The views of a scene show one set of named points, each view turned or mirrored, shifted and resized as a whole, with a little noise and some points left out.

Scene 1
View 1
Kela: [ 39 -16  12  21 -13   1 -69 -31 -47  17 -12 -36  26 -37   2 -27 -13 -10
  21  27  28   7]
Kabe: [ 17 -11 -16  -1 -25 -11 -18  -5  14  12  20 -31  -6 -31  -6  14 -10  -8
  18 -29 -10  -9]
beza: [-19 -15  -9   0 -26 -21   8   4  20  24   2   3  -9 -46  20  16 -22  -8
  10 -75 -45   9]
mel: [  4 -22  16  24 -16  -3 -44 -20 -39  33 -28 -14  23 -53  22 -24 -23 -15
  13 -16  -6  20]
Mome: [ 25   7   1   7 -27  -7  -1  -6  32 -20  22 -12   4 -17   8  19  -4  29
  29 -44   0  10]
lezuv: [ 13 -15 -12   4 -25 -13 -22  -8   2  17  11 -28  -2 -35  -2   8 -12 -15
  15 -26 -12  -6]
tet: [ 13  -4  -5   3 -26 -11  -9  -5  21   0  15 -16  -2 -25   7  14 -11   8
  23 -45 -11   4]
gefek: [ 20   1  30  29 -21   5 -29 -19 -12  -4 -11  -3  32 -27  34 -17 -11  30
  28 -25  11  34]
pazof: [ -9  -9   5  10 -23 -12   2  -2  15  15  -6   5   3 -43  27   9 -19   5
  15 -65 -31  18]
vozo: [ 39 -12  25  31 -15   8 -70 -31 -50  13 -18 -33  34 -34  11 -33 -12  -3
  23  23  33  18]
rabe: [  4 -27  -8  11 -21 -13 -41 -16 -29  43 -12 -26   4 -51   3 -10 -22 -36
   9 -20 -13  -1]
Vemes: [ 26   7 -20  -9 -32 -12   7   1  56 -24  42 -23 -14  -7  -3  37   1  28
  32 -52  -9  -5]
Pato: [ 25   5  15  19 -22   0 -22 -13   9 -16   5 -10  20 -18  20  -1  -8  30
  30 -30  11  18]
Fevo: [ 51  -5  -5   6 -27  -5 -44 -20   0 -12  25 -49   6 -14 -15   5   0   8
  32  11  31  -8]
buvuv: [ -1 -13  34  36 -15   2 -42 -20 -41  27 -39   7  36 -48  42 -34 -25   4
  14 -29  -7  38]
fosir: [ 57   4  26  28 -20  10 -61 -31 -27 -19   0 -35  35 -14   8 -23  -3  28
  35  26  49  17]
rotun: [ 17  -8  16  21 -21  -3 -33 -15 -11   7  -6 -13  21 -32  19  -9 -15   9
  21 -22   4  19]
falun: [ 24 -11 -39 -21 -31 -22  -5   1  45  -1  45 -43 -30 -21 -25  40  -4 -11
  21 -34 -15 -26]
View 2
Kabe: [-11  -6  16 -21 -22  -9  -9 -14   8   3  13   6  19   6  13  -4   6   2
   2  -5  -3 -13]
falun: [-15  -5  30 -25 -42 -14 -14 -15  17  -6  22   5  30  -6  10  -1  13   4
   5 -19   4 -18]
Fevo: [-17  -3  23 -29  -3  -9   5 -11   2   5  26  -1  21   6   4  -4   3   3
  -5  -2   7  -9]
tet: [ -2  -2  14 -23 -33  -5 -11 -17  18   1   4  13  16   2  11   0   9   2
  -2  -4   7 -12]
beza: [  4  -8  -5 -16 -40  -2 -20 -16  19   2 -11  21   9  10  21  -4   7   2
   5   1  -4 -13]
Vemes: [ -2   1  27 -33 -37  -3  -4 -15  22  -6  12  12  19  -4   4   5  13   6
  -4 -11  27 -12]
pazof: [  7  -5  -5 -17 -27   1 -13 -15  16   4 -10  19   7  12  18  -2   4   1
   0   6   0  -8]
fosir: [-13  -1  18 -33  31  -2  23  -9  -8  14  26  -5   8  17  -2  -4  -5   5
 -16  16   9  -2]
buvuv: [  2  -7 -18 -15  13   5   0 -11  -3  18  -8  12  -4  28  16  -7  -8  -2
  -7  26 -17  -1]
Pato: [  1   1  10 -29  -3   3   7 -13   8   6   6   9   6  11   5   1   2   3
 -10  11  14  -3]
lezuv: [-12  -7  11 -19 -17  -9 -11 -13   5   5  12   6  20   9  16  -7   4   0
   1  -3 -10 -13]
rabe: [-16 -13  -1 -11  -7  -9 -14 -12  -3  11   9   4  18  17  23 -13  -1  -1
   5   4 -27 -12]
rotun: [ -3  -4   2 -22   1   1   2 -12   3  10   6   6   6  16  10  -4  -2   1
  -6  12  -1  -5]
Kela: [-23  -7   7 -21  27  -8   9  -7 -14  19  25  -7  14  21  11 -11  -6   0
  -5  12 -20  -6]
gefek: [  2   0   7 -28   4   3   8 -13   4   8   5  10   3  15   4  -1  -1   4
 -11  15  11  -3]
Mome: [  3   2  21 -32 -28   1   1 -15  20  -4   6  13  11   1   2   4  10   6
  -6  -3  27  -7]
mel: [ -7 -10 -10 -13   7  -2  -4 -12  -5  16   3   7   6  23  18 -11  -5  -1
  -2  16 -23  -5]
vozo: [-17  -6   3 -23  31  -4  13  -9 -14  19  21  -5   9  23   9 -10 -10   0
  -9  18 -15  -2]
View 3
fosir: [  4 -25 -29  19   1  18 -24 -29  -1  14 -22  16   3  20   4   0 -13 -13
  21 -26  -8 -23]
Mome: [  6   2 -13   1  11   4  17 -12  -5 -19 -10  14  19  -6  -8   1  -1  23
   6  -4   9   0]
mel: [-14 -13   3   4  -8  12 -13  -7   4  13  -7  18  11  39  20   4  -6 -20
  20  13 -10   3]
gefek: [  0 -15 -13   5   8   0  -8 -11  -3   2 -23  22  13  33   9  -2 -11  -5
  21  -5   2   2]
rotun: [ -5 -11  -8   5   1   8  -6 -12  -1   3 -12  18  12  24   9   2  -7  -7
  16   2  -4  -2]
tet: [-4  1 -3  1  0 11 11 -8 -2 -8 -2 13 18  4  2  4 -2 12  7  6  2  0]
Fevo: [ -2  -8 -17  10  -6  24  -4 -23   0   3  -3  10   9  -4   0   6  -1   4
   6  -9  -5 -19]
falun: [ -6  11  -3   2  -9  25  21 -15   1 -11  15   6  17 -27  -6   9   8  20
  -7  10  -1  -9]
Pato: [  2 -10 -14   6   8   5  -1 -13  -4  -5 -17  17  13  17   2  -2  -8   4
  15  -6   4  -3]
Kabe: [-10   1  -2   3  -7  21   9 -11   0  -3   4  10  14  -1   3   6   3   6
   3  10  -5  -5]
pazof: [ -9   3   8  -7   5   1  13   1  -1 -12  -4  19  21  20   8   2  -2   5
  10  19   4  15]
Vemes: [  3   6 -11   0   5  12  22 -13  -4 -20  -2   9  19 -19 -11   4   1  29
   1  -2   9  -5]
beza: [-13   8  14 -12   1   3  20   6   0 -13   4  17  23  16   9   5   2   9
   7  28   4  17]
View 4
falun: [  3   9 -15   5  -2   8  10 -14 -27  18   4  38  -8  18 -19  -9  14 -24
 -31  12  39 -18]
pazof: [ -6  38 -26 -15  13   7  20  20 -12   7  10 -10  18  -4 -11  -4  13  -4
 -31  10  10  38]
Pato: [ -5  16 -21 -20  -4   7   2  12  -5   0  26  -5   8  -5  -4  25 -19   5
   0  14  -7  17]
vozo: [ 27  -2 -10  -5 -33 -34 -19  11  24  -1  -9 -16  -9 -18 -21  48 -35  13
   9  22 -33  32]
mel: [ 22  20 -16  -7 -12 -27   2  21  14   6 -14 -23   5 -21 -24  24  -6  11
 -20  15 -20  54]
Vemes: [-15  17 -19 -12   5  27  12  -5 -29   9  32  29   3  17  -2  -5   3 -18
 -17  12  32 -16]
lezuv: [ 10  15 -14   0  -5  -9   5   4  -8  14  -9   8  -2   1 -23   5   7  -8
 -27  15  11  17]
rabe: [ 19  18 -16  -1  -8 -19   8  13   3  12 -18  -7   0  -9 -27  10   7  -2
 -28  14  -2  38]
Kela: [ 29  -2 -11   0 -34 -36 -17   7  18   2 -16  -9 -13 -16 -27  46 -29   6
   1  20 -27  27]
fosir: [ 12  -6 -13 -14 -33 -14 -24   2  12  -5  18  -2  -7 -12  -9  56 -50   9
  25  21 -29   7]
rotun: [  5  25 -22 -16  -3  -5   6  20   1   3   9 -18  11 -11 -11  19  -9   6
 -14  13 -12  38]
buvuv: [ 12  27 -23 -18  -5 -18   3  32  18   0  -2 -37  18 -27 -15  31 -14  17
 -13  16 -31  67]
Fevo: [  9   0 -12  -4 -20  -5 -11  -8  -7   7  11  19 -13   3 -17  24 -20  -6
  -2  17   4  -7]

In a view up to two points have been moved. Name them for each view, in the order of its rows, or write none.
view 1: Mome, Fevo
view 2: tet, gefek
view 3: none
view 4: rabe, rotun

Scene 2
View 1
kefu: [ 32 -10   2  18 -27  17  -1   7  19  -3 -12  15  -2 -23  15  -5  16   3
  20  32  13  -2]
Dase: [ 12 -14  -1   2 -20   2  -2   5  22  -7  -1  15   8  14  -5 -12   2  16
  26  27   6  -3]
semaz: [ 18 -12  -3   4 -17  -1 -15  17  10  -8  11   4  20   6  -5  -7   8  20
  13  20  -5 -10]
mikur: [ 10  -5   1   0 -10  -2  -3   9  11  -3   0  12   8  24 -12 -10  -9  17
  20  14   4  -5]
tad: [ 25  -6  -1  11 -19   7  -6  12  12  -4  -3   8   6  -5   4  -5   9  12
  14  22   4  -5]
gidav: [ 17  -5   2   8 -19   7   7   1  20  -1 -14  21  -4   7  -1  -9  -3   9
  25  23  16   0]
bab: [  5 -16  -2  -5 -16  -7  -5   9  22 -10   7  13  17  28 -13 -15  -3  22
  25  24  -2  -4]
posel: [ 30   5   2  16 -12   9  -5  11   2   1 -10   8   1  -9   5   0   2   8
   7  12   9  -8]
bovov: [ 32   3   4  22 -20  23  13  -1  17   3 -29  23 -21 -19  15  -3   3  -3
  23  24  27   1]
Laka: [ 15   1   4   8 -12  10  14  -2  18   1 -21  24 -12  12  -2  -9 -10   7
  26  20  23   1]
mume: [ 39   2  -1  19 -18  10 -17  20  -3  -3   0  -1   9 -25  12   5  16   9
  -1  14  -1 -12]
Pimir: [ 31  -7  -2  15 -22   8 -17  18   8  -5   4   1  14 -18   8  -1  19  12
   7  21  -3  -9]
Fimev: [ 28   7   0  14 -10   5 -11  16  -3  -1  -4   3   6  -4   1   1   2  13
   3   6   2 -12]
View 2
mikur: [  7  30  10 -13   6  -5   5   6  -7 -13  30 -19   8  -5 -11  -3 -15  30
  11  -2   7  -9]
tad: [  8   7  13  -6  -5  -6   3  20  -9  -6  19  -1  10   1   5 -21 -17  15
  21  -2  -4 -17]
Laka: [-13  26  13 -24  11   0 -21  24 -13   2  32 -16  11  10 -16  -5  -9   3
   9  -1  -2  -8]
mume: [ 23 -15   6   4 -13 -11   9  13 -15  -7   3  11  16  -2  13 -36 -28   1
  22   2 -13 -17]
bab: [  7  37  18  -7   3  -5  12  13   0 -18  36 -17   0  -6  -3  -2 -11  46
  18  -5  14 -16]
semaz: [ 20  14  14   1  -9 -10  20   9  -4 -18  22  -4   6  -9   7 -16 -20  34
  22  -2   5 -18]
posel: [ 10   0   6 -10  -3  -7  -3  11 -17  -3  12  -2  15   1  -1 -20 -24  -1
  13   2  -8 -11]
gidav: [ -8  23  15 -18   4   0 -11  25  -8  -2  29 -11   9   9  -7 -10  -9  10
  14  -3  -2 -13]
bovov: [-17   3  14 -20   3   1 -29  40 -18  11  18   1  16  19  -3 -23  -9 -21
  15   1 -16 -13]
Dase: [ -1  25  16 -14   3  -3  -3  21  -6  -8  30 -12   6   3  -3 -10 -10  22
  17  -3   4 -13]
View 3
bab: [ -8  29 -20   3  41 -35  -4 -55   5  23   7 -10 -25  24 -10 -15 -41 -17
 -21 -11   9 -11]
gidav: [ 11  20   6  20  33 -19 -17 -32   5 -11  -1   2  -8  -5 -19 -17 -15 -12
 -14   8   6   1]
tad: [  8   8   2  17  31  -6  -9 -30   0 -11   3   3  -2   1  12  -1 -23  -4
 -13 -13  15  -6]
Pimir: [  5   3   3  18  30   0  -9 -24  -3 -13   5   4   1   1  19   7 -26  -2
 -12 -20  18  -9]
Dase: [ -1  22  -4  12  39 -21 -10 -37   4   2   2  -3 -15   7  -9 -11 -29 -13
 -15  -2   7  -5]
Fimev: [ 20  -2   0  23  16  -9 -12 -41   1  -9  -1   9   7   8  18  -2  -6   5
 -14 -25  21  -4]
Laka: [ 18  24   7  25  29 -25 -23 -34   9 -14  -6   6  -6  -8 -27 -23   0 -10
 -13  14   3   6]
bovov: [ 19  10  25  32  31   0 -25  -7   3 -40  -7  13   4 -28 -13  -7   1  -2
  -6  17   6   7]
mume: [ 15 -10   7  23  20  10 -10 -23  -4 -22   2   9  13   1  35  14 -18   7
 -10 -30  25  -8]
mikur: [ 11  20 -12  14  27 -30 -11 -54   7  11   1   0  -9  17  -9 -17 -16 -10
 -17  -9  12  -4]
semaz: [  1   9 -11  12  32 -14  -4 -44  -2   7   7  -4  -6  18  17   1 -35  -6
 -15 -25  19 -12]
kefu: [  1  11  19  21  45   8 -13  -2  -3 -30   3   2  -5 -21   1   5 -31  -7
  -8   5   8  -3]
posel: [ 20   0   6  25  19  -6 -15 -33   2 -17  -1  11   7  -2  11  -3  -6   3
 -11 -15  20  -2]
View 4
Dase: [ 23   6  16  17 -17   2   9   4  15 -16  -6  -5  -3   2  -8 -27  -7   5
 -21  13  12  -1]
tad: [  1   3  13   8 -20  16   4   6   7 -10  17  -2   4   2   1 -22   0   1
   6  14  29  -9]
posel: [-10   5  15   7  -9  27  -3   0  -1 -10  28  -6  10  -5   7 -10  -9  13
  21   8  29 -20]
semaz: [ 13   0  20   5 -24   8 -13   9  19 -10  10 -14   3  18   0 -34  23  -9
   0  18  10 -15]
Fimev: [-10   6  19   6  -9  24 -13  -5   2  -6  27 -17  12   1   8 -11   4   9
  26  10  18 -28]
bovov: [-15   7  -2  19  -7  26  36   3 -14 -18  24  22   3 -30   0   2 -48  27
  11   6  60   2]
mikur: [ 25   9  26  15  -7   8  -7  -8  11 -14  -7 -23   2   1  -7 -21  -5  13
 -11   8  -6 -15]
Pimir: [ -9   0  11   5 -25  19   2  13   9  -6  25   3   3   7   6 -25  10  -6
  14  17  35 -10]
kefu: [-10  -2  -2   9 -26  19  26  17   0 -12  27  22  -1  -9   3 -19 -15   1
   7  15  57   5]
bab: [ 36   5  24  16 -15  -2  -3   0  20 -15 -16 -19  -4  12 -13 -35   5   2
 -28  16  -8  -5]
Laka: [ 13  12  13  25   0  14  19  -9  -4 -20  -3  -3   4 -22  -9  -4 -44  30
 -12   2  22  -4]
mume: [-25  -1  12  -2 -23  27  -7  10   3  -2  44  -1  11   7  16 -20  18  -6
  38  15  42 -23]
View 5
Fimev: [ -7  -2 -18 -11  30  15   6 -15  24 -24  12   6   5 -23   8  20  -5 -15
  -2  17 -17 -11]
bovov: [ 15  31 -24 -51 -11 -21  -3  25  30 -13  24   2  -1  23  33  17   2 -43
   6   0 -34   2]
gidav: [ 20   9 -12  -8 -15 -14  -9  -8  15  -1  16  -1  21  19  15  16 -15 -25
   4  16 -20   8]
tad: [  5   2 -16  -6  12  -5   3   7  13 -15  18  -2   8   2  12  25  -4 -22
   7  12 -21   7]
posel: [ -2   6 -19 -18  21   6   5  -5  25 -22  16   4   6 -13  15  19  -2 -22
  -3  15 -20  -9]
mume: [-18  -3 -23  -9  51  14  20  18  20 -33  16   2  -7 -29  11  34  12 -19
   7  11 -23  -6]
kefu: [  6  10 -20 -16   8 -17   8  40  14 -16  23  -4   2  13  21  33  10 -32
  17   2 -30  16]
bab: [ 18 -18  -3  40  -6  -3 -10 -35  -5   4   5  -6  34  11  -7  21 -28  -1
   7  29  -7  17]
Laka: [ 22  16 -14 -26 -26 -18 -16 -20  21  -1  13   2  21  24  19   9 -19 -31
  -3  15 -20   1]
mikur: [ 13  -8  -6  15  -2  -1  -9 -39  11  -1   5   0  28   5   1  14 -25  -9
  -3  27  -9   3]
Pimir: [ -3  -6 -17   4  28   2  11  15   9 -22  15  -2   4 -10   7  32   3 -18
  14  13 -19   8]
Dase: [ 17  -7 -10  21  -7 -10  -8 -12   1  -1  11  -6  24  17   3  22 -17 -15
  10  21 -14  15]
View 6
bab: [  2 -12  14  27  -7   0 -13 -37 -28  -8 -21  35   8   3 -20  12  16 -16
 -35 -26   3   0]
Dase: [  1 -13  12  14   0  -3  -6 -26 -21  -5 -17  29   6  10  -9   1   7 -12
 -27 -18   3  -5]
Fimev: [-15  -8  17  11  -4  15   4 -11  24   1  -9   3   2  -2 -14   8  14 -10
  -3 -15  -8   9]
posel: [-13 -11  12   3  -1  11   7  -8  22   3  -6   3   0   5  -5   0   7  -6
  -4 -12  -5   2]
bovov: [ -5 -19  -3 -21   8   3  20   5  11   7  -3   2  -9  29  16 -23 -17   8
   0 -13   6 -20]
gidav: [ -1 -18   2   5  -1   1   4 -17 -12   0 -13  19   0  18  -4  -8  -1  -2
 -20 -26   7 -15]
mume: [-22  -3  29  -3   8   7   4  -7  34   0  -3   4   3  -8   0   4  12 -16
   2  10 -15  15]
Laka: [  5 -24 -12   2  -6   5  12 -10 -15   4 -14  15  -6  30  -3 -15  -8   8
 -18 -41  13 -24]
tad: [-10 -10  18   4   4   0   0 -17   6  -2 -11  16   4   2  -3   1   7 -12
 -13  -4  -4   3]
Pimir: [-15  -6  25  -1   7   0  -1 -16  12  -2  -8  16   4  -1   0   0   9 -16
 -10   6  -9   9]
kefu: [-10 -11  15 -17  16  -6   5  -9   4  -1  -6  17  -2  16  16 -14  -7  -7
  -7   8  -2  -6]
semaz: [-10  -6  27  20   0   2 -12 -29  -2  -7 -13  25  10  -9 -15  14  21 -22
 -19  -6  -7  11]

In a view up to two points have been moved. Name them for each view, in the order of its rows, or write none.
view 1: Pimir
view 2: Dase
view 3: bab, kefu
view 4: none
view 5: tad
view 6: Laka

Scene 3
View 1
mez: [  4  -4  -9  10  -2  -2  -8   7   0 -23  -3   1  21   2 -10  -4  -1   5
  15   3  -6  10]
leleb: [ -2  -6  -8  14  -7   4  -2  -8   6 -20  -6   3  28  -6 -12   2  -2   0
  10   8 -16   8]
Geza: [ -4  -7  -5  13  -3   6   2  -7  11 -21  -7   1  26  -3  -9  -1  -3   4
   7   8 -14   9]
pife: [ -5  -7  -5  15  -5   7   2 -11  10 -20  -8   2  28  -7  -9   1  -3   1
   8   9 -16   7]
Mafon: [  8   1 -13   0   6 -10 -13  27 -11 -23   1   0   1  14  -6 -19   6  14
  18  -2   7  13]
zup: [-15  -9  -1  19  -1  11  31 -41  14   0 -20   6   7  -3  -4 -17  13  15
  -7  23 -30  -1]
Somap: [ -3  -5  -7  12  -4   1   8 -12   1 -11 -10   6  14   0  -9 -12   7   6
   6  11 -16   3]
buvol: [ -2  -1  -6   8  -3  -9  17 -19 -12   5 -16  14 -17  11  -6 -37  28  16
   5  17 -19  -6]
punov: [  9   0 -11   2 -12 -23  -3   2 -28  -3  -8  20 -12  11 -14 -34  27   5
  20   9 -12  -8]
Fipo: [ -7  -5  -5  12  -2   1  16 -22   4  -5 -15   6   4   1  -6 -20  15  10
   2  16 -21   0]
nef: [  1  -4  -7   9  -1  -3   2  -1  -3 -14  -8   5   7   5  -9 -17   9   9
   9   8 -10   5]
Mebo: [ -5  -8  -5  15  -4   6   4 -12  10 -18  -8   1  26  -6  -9   0  -1   2
   7  11 -16   6]
View 2
Mebo: [-43  -6  30 -19 -10  30  -2 -12 -12   1   6  24   7  -9 -25  -9   7   0
   1  -5   3  -2]
Mafon: [-21  30  30   9  19   6  15 -10  44  13   6  21 -23  -9 -22   7  18  -2
  -9 -20  -7  -3]
zup: [-34 -15  26 -18 -10  44 -43 -25 -29   1 -17  34  23   2 -42 -35  -6  22
   2 -29  22  13]
Geza: [-40  -3  33 -11  -8  25   9  -7 -10   7   6  24  -2 -10 -19  -7  16  -5
   0   5  -1  -1]
mez: [-33  11  32  -3   3  16  16  -5  16   9  10  22 -13 -11 -17   1  18  -5
  -4  -4  -4  -4]
Fipo: [-31   1  26 -11   0  32 -27 -23   0   3  -8  30  10  -1 -38 -21  -1  17
  -2 -33  10   6]
pife: [-44  -8  30 -19 -12  31   2 -12 -12   2   8  25   7 -11 -24  -7   9   1
   1  -2   0  -4]
Somap: [-35   2  28 -12  -2  31 -12 -20   3   3   1  25   7  -7 -32  -9   4   8
  -2 -22   5   0]
leleb: [-45  -2  31 -19 -11  31   4 -11  -8   1  13  23   6 -12 -23  -2   7   0
   1  -7  -5  -7]
nef: [-28  11  28  -5   6  22  -7 -16  15   5   1  26  -2  -7 -29  -8   7   7
  -5 -24   1   2]
buvol: [-17  14  21  -3  13  27 -44 -36  24   2 -14  29  10   1 -47 -19 -10  27
  -7 -60  13   9]
View 3
buvol: [ 27  -1  -3   8   0  15 -10 -22  12   0  13  -6  39 -15  -3 -36 -30 -35
  13  35   8   0]
leleb: [  3  -3   4  14  27  36   9   5  -9   5   9   2  10  -3   4  -2  -8   1
  12 -10  -7 -10]
mez: [ -1 -15   0  10  10  33  13  -5  -5  -2   9   6   8   2   1  -6 -10   9
   2  -4  -7  -4]
pife: [  7   1   6  13  29  36   7   3  -9   6  12  -1  11  -5   9  -3  -8   0
  13 -14  -1 -11]
punov: [  9 -22  -1   7  -9  17   2 -12   4  -2   7   4  36  -2 -27 -33 -20 -24
   2  43 -12   0]
Somap: [ 17  -1   0  10  11  29   1 -13   1   2  11  -1  23  -8   8 -17 -20 -11
  11   6   4  -4]
nef: [  9  -9  -2   9   5  27   4 -13   2  -2  11   1  19  -4   2 -16 -17  -6
   5   8   0   0]
zup: [ 36  23   1  14  33  27 -12  -9   8   9  17 -13  31 -21  24 -19 -25 -29
  28  -1  19 -10]
Fipo: [ 21   6   0  11  17  24  -3 -11   4   4  14  -8  29 -12  10 -20 -22 -19
  16   8   8  -6]
Mafon: [ -5 -31  -5   1 -19  27  16 -24   1 -10   6  11  11   8  -5 -14 -13  15
 -12  13  -9   9]
Geza: [  6  -3   2  13  23  35   9  -3  -7   2  11   0  11  -4  11  -3 -10   4
  10 -12   0  -6]
View 4
Geza: [-15 -19  -3  -8  10  -5  -8  26   3   6 -14   8  12  -7   0  -6   7 -16
 -19  -4  -4 -22]
mez: [-10 -16  -3 -10  10  -8 -15  29   3  11  -8   2  10  -6  10  -8  -5 -11
 -10   0 -15 -12]
zup: [-14 -14 -14   9   8 -10   6  10 -13  -8 -26  34  -6 -33 -18   9  38 -31
 -36  -9  23 -14]
Somap: [ -7 -12 -10  -3  10 -12  -7  17  -5   4 -14  14   1 -20   4  -1  10 -19
 -23   0  -1 -10]
punov: [  9   7 -18  -2   8 -27 -15  -1 -17  10  -3   8 -14 -44  29   3 -12 -12
 -17  12 -18  21]
leleb: [-12 -14  -3  -9   9  -6  -7  20   5   6 -13   2  10  -5   1  -9   5 -18
 -23  -6 -11 -26]
nef: [ -4 -12  -9  -5   9 -13 -13  24  -7   8 -10  15   1 -22  11   1   2 -13
 -11   2  -6   0]
Mafon: [ -1 -14  -6 -14  11 -13 -29  37  -4  18   1   7   7 -16  27  -2 -21   1
  12  12 -21  16]
Mebo: [-14 -16  -3  -7  10  -5  -5  23   2   3 -16   9  10  -8  -3  -6  11 -20
 -23  -6  -5 -24]
pife: [-17 -17  -3  -7   9  -5  -6  23   5   6 -14   7  11  -6  -4  -9   9 -19
 -24  -6  -6 -27]
buvol: [  3  -2 -21   7   7 -24  -8   3 -25   1 -14  31 -17 -52  10  14  13 -20
 -23   7   6  19]
View 5
zup: [ 16  -3  15  16  40 -14  32  18   3  10   1  -6  23   6  23  16  -3   9
  -9 -14   0 -20]
mez: [-28  11   5  18 -23 -29 -20   6  -1   4  -8   0 -10   4  -3  -5  21   8
   3  -5  -7   4]
Fipo: [  0  -1  10  18  14 -19  15  14   1   8  -2  -6   8   2   7   8   6  11
   1  -7   0 -10]
punov: [  0 -12   4  12 -16 -15  20  -4  -6  20  -8 -10 -17  -5 -35  11  -2  33
  29  24  11   2]
pife: [-20  16   9  18  -2 -27 -15   1  -1   0  -5   1   1  -5  19  -6  21   7
 -14 -14  -9  -3]
Mafon: [-25   0   0  21 -43 -30 -15  20   1  12 -11  -2 -22  21 -32   3  19   6
  28   7  -3  12]
nef: [-12   0   7  17 -10 -26  -1  13   0  10  -5  -4  -4   7  -8   5  11  10
   9   0  -2  -1]
Geza: [-22  13   8  19  -4 -26 -15   7   0   2  -4   0   1   3  12  -5  22   5
  -8 -15 -10  -1]
buvol: [ 16 -18   8  14  13 -14  37  14  -1  19  -3 -11   4   6 -14  21  -9  20
  20  11  11  -9]
Mebo: [-19  15   8  18   0 -27 -13   5   2   0  -4   0   4   0  17  -5  21   5
 -12 -15 -10  -5]
Somap: [ -8   5   8  19   1 -22   0   5   0   6  -3  -2   2   0   5   3  12  10
  -1  -6  -5  -4]
leleb: [-23  16   7  18  -7 -27 -16  -2   0   2  -5   0  -1  -5  14  -7  22   9
 -11 -10 -10  -1]

In a view up to two points have been moved. Name them for each view, in the order of its rows, or write none.
view 1: none
view 2: Geza, mez
view 3: Somap
view 4: none
view 5: zup
